A landscape with many valleys, sampled at points; each row gives a point and its height.
From any point a ball rolls to the lowest of the 2 points nearest to it. It stops when none of these is lower. Distance is the straight distance between rows; heights are no part of it.
viz h=278: [ -3   3  -6  -6 -34  -9  13   3  11  10   6   6  -6 -10   7   9  -7  20
   8   0  -5   2]
daz h=523: [ 13   6   0  10   9   1  10  23  12  -6  -7  -4  13   1 -23  -8   3  -5
  -2  -2 -17  -4]
Kepaz h=760: [ 11  -6   7  -8 -16  -1 -10  14  18 -12 -12   7  17   4 -14   4   3  13
   3   0 -26  -6]
zenut h=613: [ -6  -8  10  -2 -20   4  -8 -19   8  -2  -5  -3  11  -4   2  15  15   5
   0   5   1 -11]
gamed h=225: [ 27   8   0   6   4   4 -10  18  -8  -2   4  -5  -9 -21  15 -14  -8   4
  11 -13  11   6]
Zas h=501: [-24 -13  -1 -10   1  -4   3 -16  -5  -4   8   1   3 -11  -7   7 -16   0
  -9   2  -1   3]
Kova h=463: [-12  11  -4   1  17   8  17 -16 -13  -3  -3   2 -13   8   0   5   1  -9
   4  -8   9  10]
Runu h=311: [-18 -11   7  -3 -31 -11  -5 -18   8   5  14  -9  -3 -12  -6  11   0  15
  -9  -2   6  -4]
mas h=350: [-11  -7   1  10 -21  -9  21 -14  10  -4  -5 -21  -1   0  16  10   0  -3
   3   1  16 -15]
Sebu h=591: [-16 -15  11   0 -27   5 -12 -27   3   2   1  -5  13   0  -3  -4  12   2
   1  10  -6 -12]
tuv h=609: [ -8  -2  10   5  -7  10 -22 -16  -3  14  13  -9   0   1 -14  -3  19  -2
  -5  10   0 -12]
zivid h=664: [ -3   0   3   1   6   8 -22  -4   3  10  10  -4  -3  -6 -19   0  17  -2
   3  11   4  -6]
Keti h=430: [ 16   7   0  -4 -18  16  -2  10   4  -4 -12   8  10  -7   6  -3  -4  15
  21  -1 -15   1]
kad h=612: [ -7 -12  11  11   7  -2 -13 -28  -4 -13   7 -19  -5   2  -1   7   1  -6
 -14  -2   9  -4]
tozuv h=631: [  5  -5   9  -5 -20   0  -7  -9   4  -3 -10   7   9   1  14  22   6  14
  -3   6   0  -6]
valu h=549: [  7   2   7   6  12  -3   0  11  11  -9   5  -9   5   2 -34  -1   3  -4
 -12  -4 -14  -5]
viru h=583: [  0   5   7   2  21  -4  11   6   1 -15   2  -3  -3  12 -36  -2  -3  -5
 -14  -9 -13   4]
Kag h=163: [-11  -2  -2  -8 -26 -17   3  -3  13   8  10  -2 -10 -12  -3  18  -5  17
  -5   2   1  -3]
gir h=679: [ 13  -4  -4   6  11  -1 -17  -5  10  -9   8  -8  -2  -9  -6  17   6   3
  -5  -5   3   4]
fime h=727: [  5   1   0   2  -3  -4  16   8  10 -11   2   1  18  -5 -18   4 -15   1
 -13  -5 -22  -4]
levus h=351: [ 21   7 -15   7  -9  -2  -8  23  -5  12   3  -4  -5 -12  10 -21   5  -2
   7 -13  32   4]
tefe h=188: [  9  -1  -3   6  30   4   3  31  -3  -9 -13   1  -4  15 -19 -20  -2 -14
  -2 -10  12  17]
miru h=294: [  2  14 -12   1  -9   9   3  21   5  21  -1   5   4  -7   3 -13  17  -1
  17   5   9  -3]
Perif h=687: [-19  -7   1   4  16 -10   2 -25  -6 -13   8 -10 -22   8  -4   9   0   1
  -8 -14  19  11]
rap h=644: [ 14  -4   7 -10 -21   5  -5   6  -1  -1 -14  16  13   5  17  16   6  11
   3   9 -14  -5]
tuguz h=680: [ -4   5  -7   0  25  -6  -2  -8  -1  -5  11  -3 -21   0  -8  13  -2   3
   0 -11   9  12]
silil h=429: [-17 -20  -3 -14 -15  -8  -3 -11   6   2  11   3   9 -17  -1  11 -18   9
  -3   2  -4   6]
Bak h=425: [-17   5  -2   0 -10  -6  15 -12   2  13   3  -4  -4   3   7   6  13  -8
  -3   9   2 -10]
tozak h=858: [-20  -3   3  -8  16   0 -14  -7  -2   1  12   3 -14  -2 -29  -6  -6   5
   6   6  -2   2]
Dedu h=710: [ -6   2   0  -2  19   4  -7  -2  -2   4   4   2  -5  -1 -14   4  14 -10
  -1   6   6   1]
Bilab h=62: [ 12  -3  -6  11   1   2 -14  25   3  12  -9  -2  -2 -12  14 -26  -2   2
   2  -3  29   6]
reme h=457: [-11  14 -11  -8   7   4  16  -5 -11   9   6  10  -9   1   3  -9 -12   2
  13   3  -4   3]
rol h=129: [ 26  11   4   4  -1   6  -3   0 -15  -6   9  -4  -9 -20  17  -1 -14   5
   6 -14  -1   2]
Zamil h=369: [  4  10  -4  -9 -28   1   4   7   3  19  -4   9   7   3  13   2  23   3
   8   6  -1  -6]
det h=345: [-25   2  -3 -14  16   7  14 -13  -7   1   5  16 -10  10 -20  -4  -1  -6
  11   2  -4   7]
godep h=605: [ -6   6  -7  -5  18  -6   0  -3  -1  -1   6   2 -12  -6  -4  10 -22   9
  -1  -2   1   9]
pef h=282: [  9  11  -4  10 -14  -6  19 -10  -4   3   9 -10 -14  -6  27  10  -4   4
  -6  -9  10   2]
gomi h=434: [  3   9  -5   3   9  10  13 -14 -13  -3  -1   2   1  -2  15   5 -12  -7
  -3  -3  -1   1]
nuvu h=201: [ 14  14   0   2  -6   1  10  -9 -16   1   9  -1 -11 -14  23   5 -20   8
  -1  -6   5   4]
kudi h=456: [ -5   7   1  -7  26  -1   4   8  -7  -6  -7   9  -4  13 -14   0 -11  -7
  -2  -2 -11   6]
Lerun h=797: [  4 -11   7  -3  -1  -1 -26  13  13   4  -5   5  11   5 -16 -10  16   0
   7  11 -18  -8]
lupi h=451: [ 20   6  -8   1  29  -9  -6  19  -8 -10   6  -1  -4  15   6  -4  -4  -8
 -11 -12   5  12]
Luvo h=712: [ 14   8   1   3  -3   2  14  15   7  -9  -3   2  14  -2 -10  -8 -20   4
   2  -4 -29  -3]
fova h=550: [-17  -7   9   0 -17  -3 -10 -17   2  12  11  -4  -2  -2  -7  -2  13   0
  -2   9  -3 -12]
Teb h=61: [-28 -23   1 -10  -2  -3   8 -25  -8  -8   2   2  12   7  -4  -8 -11 -14
  -3  10 -11  -4]
Tilu h=455: [  1   4  -7  -5  -8  10   0   5  15   6  -4   8   8 -11  -1   1  -3  14
  22   5  -9   0]
bopez h=424: [ 23  14  -9   6 -15   0  -1  15  -7  13   5  -3  -7 -11  14  -5  14  -3
   2 -12  21   3]
vifa h=515: [-13 -13   4  17   3  -2   0 -29  -1 -13  10 -27 -10   3  -2   3   9  -8
  -2  -6  19  -4]
Luse h=740: [  3  -3   3   7  -7   7   6  -8  10 -14  -1  -1  20  -4 -12  13  -6  -7
 -12  -2 -20  -6]
rofu h=778: [ 10  -7  11   1  -4  -1 -19  23  21  -3 -13  -3  15   6 -15  -3   8   6
  -3   2 -13  -5]
pokuz h=415: [-12   4   0  -5  25   6   6  -7  -9  -2  -2  11  -9  12 -13   5  -2  -8
   3  -6   1  12]
tabe h=186: [-13 -16   8  -2  -9  -8   4 -19   2  -4  -5  -3   6   2  15  12  -8  -2
  -8  10   2 -13]
nof h=199: [  7   3  -1  -2  16  -8  -1  -4 -13   0   0   2  -4   9  18   9   3  -9
 -15   4   9   1]
Pase h=379: [  8  -6   2  -2  -3   3 -14  25  11   8 -15   7  11   2  11 -15   4   7
  12  10  -6   0]
Mude h=516: [-19  15  -3  -5   6   2  22 -11 -18   7  -1   7 -16  10   6  -4  -7  -5
   6  -7   5   6]
fika h=383: [ 21   5  -3   4  26  -8  -4  26 -18 -13   0   4  -6  21   2 -19  -4 -10
 -10 -23   8  17]
kelam h=630: [ 20  -3   0   2   1  -3 -23   5  16  -5   0  -4  -2  -8   1  18  10  18
   2  -6   9   6]
fup h=446: [-14 -13  10   1 -11  -3 -17 -21  -1   1  12 -11  -1 -11 -10   6  -8   8
 -13   2   4  -3]
lubon h=576: [ 23  -2   1  -3  -7  -5 -20  20  11  -4 -13   1   0  -3  12  15   8  26
   3  -3  10   7]
pufir h=150: [-32 -17  -8  -9  -9  -4  15 -26  -3   2  10   1   0   1  -4 -10   0 -11
   3   7  -6  -3]
Sofe h=185: [ -7  10  -8  -3  21  13   9  14  -7   8  -4   9  -5   3 -13 -13   9 -12
  18   5   7   7]
Taf h=370: [ 12   9  -3  -1   3   4  -1   7   0   5   0   3  -1  -9  11   5 -13   8
   4   4  -4   0]
Diz h=252: [ 16   6   1   3  -2  -1   3  -1 -14   7   0   2   3   0  28   7   7  -6
  -8   3   9  -3]
Kapi h=407: [-4 11 -8 -1  1  3 11 -9 -2  4  3  4 -1 -7  7  4 -9  2  3  4 -4 -1]
zamid h=813: [ -1 -12   1  -5   2   4 -16  -5   6   5   6   7  11   4 -14 -10  15  -6
   8  14 -23  -9]
Tifu h=240: [  2   9 -11  -2   9  13   2  13  -3  12  -1   9   4  -2  -2 -10   9 -13
  14  10   2  -3]
rak h=264: [  5   0  -6  -5  22  -6  -7   3 -17   1  -4   6   1  19  10   3  10 -21
 -15  -3  17   5]
vok h=316: [ 24   9  -2   5   0   1 -10  16  -3   4   1   0  -4  -9  18   4  -4  12
   7  -4   9   2]
rerek h=284: [ 16   2  -4  11  24  -5  10  35 -11 -15  -7   1  -5  22 -12 -28  -1 -11
 -10 -23  15  20]
tilen h=258: [  0 -11  -6  14   6   4 -15  29  11   9 -18   1   4  -5  13 -25  -2   1
  -5   7  14  11]
Nid h=483: [  1   4   2  -4  15   0   2  14   0  -2  -5   7   7  11 -12  -7  -4  -9
  -3   6 -21  -2]
rov h=748: [ 13   2   5   2  -9   8  -3   4  15  -9  -8   2  17  -1 -12  11   0   5
  -4  -4 -19  -3]
tese h=307: [ -4  -1   1   6 -26   0  24 -13  -1   3  -4  -5   3  -5  24   9  -8   2
   4   2   6  -9]
vuvo h=775: [-17   2   7  -2  14   5  -8 -18  -9   1  10  -4 -16   2 -22   1   7  -3
  -5   2   8   0]
gumi h=580: [-17  -6  -1  -2   9  -5   0 -24  -4  -6  10 -10  -9  -5 -10  11 -11   2
  -9  -6  10   7]
Rupar h=683: [  4  -5   2  10  15   0 -16 -16   1  -8  12 -10  -6  -1  -2  12  16  -8
 -13  -3   9   2]
lal h=340: [ 14  19  -3   8 -19   0  14   1  -8  10   7  -4 -10 -10  20   5   7  -1
   0 -11  10  -1]
Gub h=336: [ -1 -17  -1   9   3   2 -14  29  18   7 -21   1  10   4   9 -29   5   0
   1   9  -9   6]
noz h=616: [-12   1   6  -5  16  -4  13  -4  -7 -16  -4   7   0  15 -25   2 -14  -8
 -15  -8 -14   5]
meke h=409: [ 16   2   4  -3 -14  10  -8  22   2   3 -14   9   8  -2  17 -14   0  12
  21   4  -7  -3]
tida h=281: [ 11   4   4   6 -16   4  11 -10  -8   4  -7  -2   2  -3  31  12   0   1
  -3   2   5  -7]
zugu h=486: [  2   5  -4 -10 -21   3  -8   6  18   4  -9   7  -1  -6   0   5  11  21
  18   4  -2   1]
mag h=102: [ -2  -1  -6   2  25  15   0  27  -2  -1 -12   7  -4   7 -15 -21   3 -16
  10   4  14  10]
pelu h=337: [  7   4 -10  -6 -16   6  -7  18   8  15  -9  11  12   0   5  -7  22   2
  14   7   7  -4]
kep h=131: [-26 -22   5  -7 -10  -7  11 -19  -2  -6  -3 -10  13   1   9  -5 -11  -8
   1  11   4 -14]
riru h=128: [ -6  -4   2   0   7  -8   5 -16  -2  -2   0  -4  -6   1  12  15  -1  -1
  -9   5   6  -5]
fom h=831: [-10 -18   1  -9  -3  -3 -11 -20  -5   2  13   6   8   6 -15 -11   1  -7
   2  11 -24  -6]
basi h=484: [-20   0   1  -2 -11  -9   2 -10   3  15  12  -3 -12   5  -8  -4  22 -10
  -3  12  -2  -9]
mugo h=681: [ 21   6   7  -1  -4   6  -1  20  -5   2  -8   9  14   2   8 -14  -8  -4
   3   4 -23  -6]
Zik h=557: [  4   4  -4  -2  19  -6   4   1  -2 -14   3   2  -4  -1  -8   8 -26   4
 -12  -7  -8   8]
tisan h=408: [ -9  -7  -1  14  -6  -8  14 -20   8  -9   1 -27  -8   2   8   7   6  -9
   1  -4  19 -10]
funo h=696: [ 22  11  10   7  -7  -1  12  27   4  -5  -7  -1  13   0  -2 -22 -10   4
  -1  -4 -23  -7]
nilem h=394: [ -4   6  -2   2 -18   3   8  -7   5  13  -5  -1   6   0  10  10  20  -4
   4   4   5  -8]
Mog h=349: [ -5  -6  -7 -11 -20  -7   6  -3   7   3   5  11   5 -13   8  11 -17  20
   7   3  -6   3]
zaf h=654: [ 13  -1   6  -6  -8   0   0   4  -6   4  -6  13  12   5  23   8  -5   0
  -3  14 -13  -8]
rek h=464: [ -2   5  -8  15  12   8  18 -21  -6 -10   0  -9  -3   1  12   6   1 -11
   0  -9   9   6]
zevop h=512: [ 11   9  -1  -1  27  -8  -1   6 -10 -13   2   4 -12  12   3   3 -19   2
 -10 -13  -3  12]
dazal h=505: [ 14   8  -1   4  15   2   8  30  -1  -2  -9   1  11   8 -10 -15   0 -13
  -5   1 -11  -2]
Nisum h=546: [-12 -16  13   9  -4  -1 -15 -27 -10  -5  10 -22   2  -3  -5  -1 -16   3
 -18   1  10  -2]
nomos h=668: [ 11   5  -1  -8   5   2  -1  10 -11   9  -2  13   9   7  15 -10  -2 -10
   1  12 -12  -7]
nol h=779: [-21   5  -1   0  11 -11  10 -17  -4   1  10  -4 -29   4 -14  10   3   1
  -3 -12  15  10]
tek h=249: [-33  -2  -3  -7   0   1  17 -21  -4   3   4   4 -10   9 -11  -4   4 -11
   6   4  -1  -2]
ditu h=530: [  9   0   3  -6 -13   3 -19  22  17  -2 -18   2   2  -3   8   3  10  26
  15   3   7   6]

For each start below, name the point where the ball stops.
lubon: Bilab
fime: mag
zivid: mag
Rupar: nof
tozuv: mag
Perif: Kag
viru: pokuz
tuguz: mag

Two balls start at each pair of points below. Name the first point that both come to, or write -.
Lerun, Dedu: fova
vuvo, gir: -
tozak, nol: mag

Call two points neighbours if one is among the 2 nearest of the other. Go from one point of each pair to the other, from neighbour to neighbour, staying as low as possible. Name the highest point that can't be avoided.
riru, Kag: kad
mag, rol: rek
nof, mag: lupi
Teb, riru: tabe
rol, Bilab: bopez
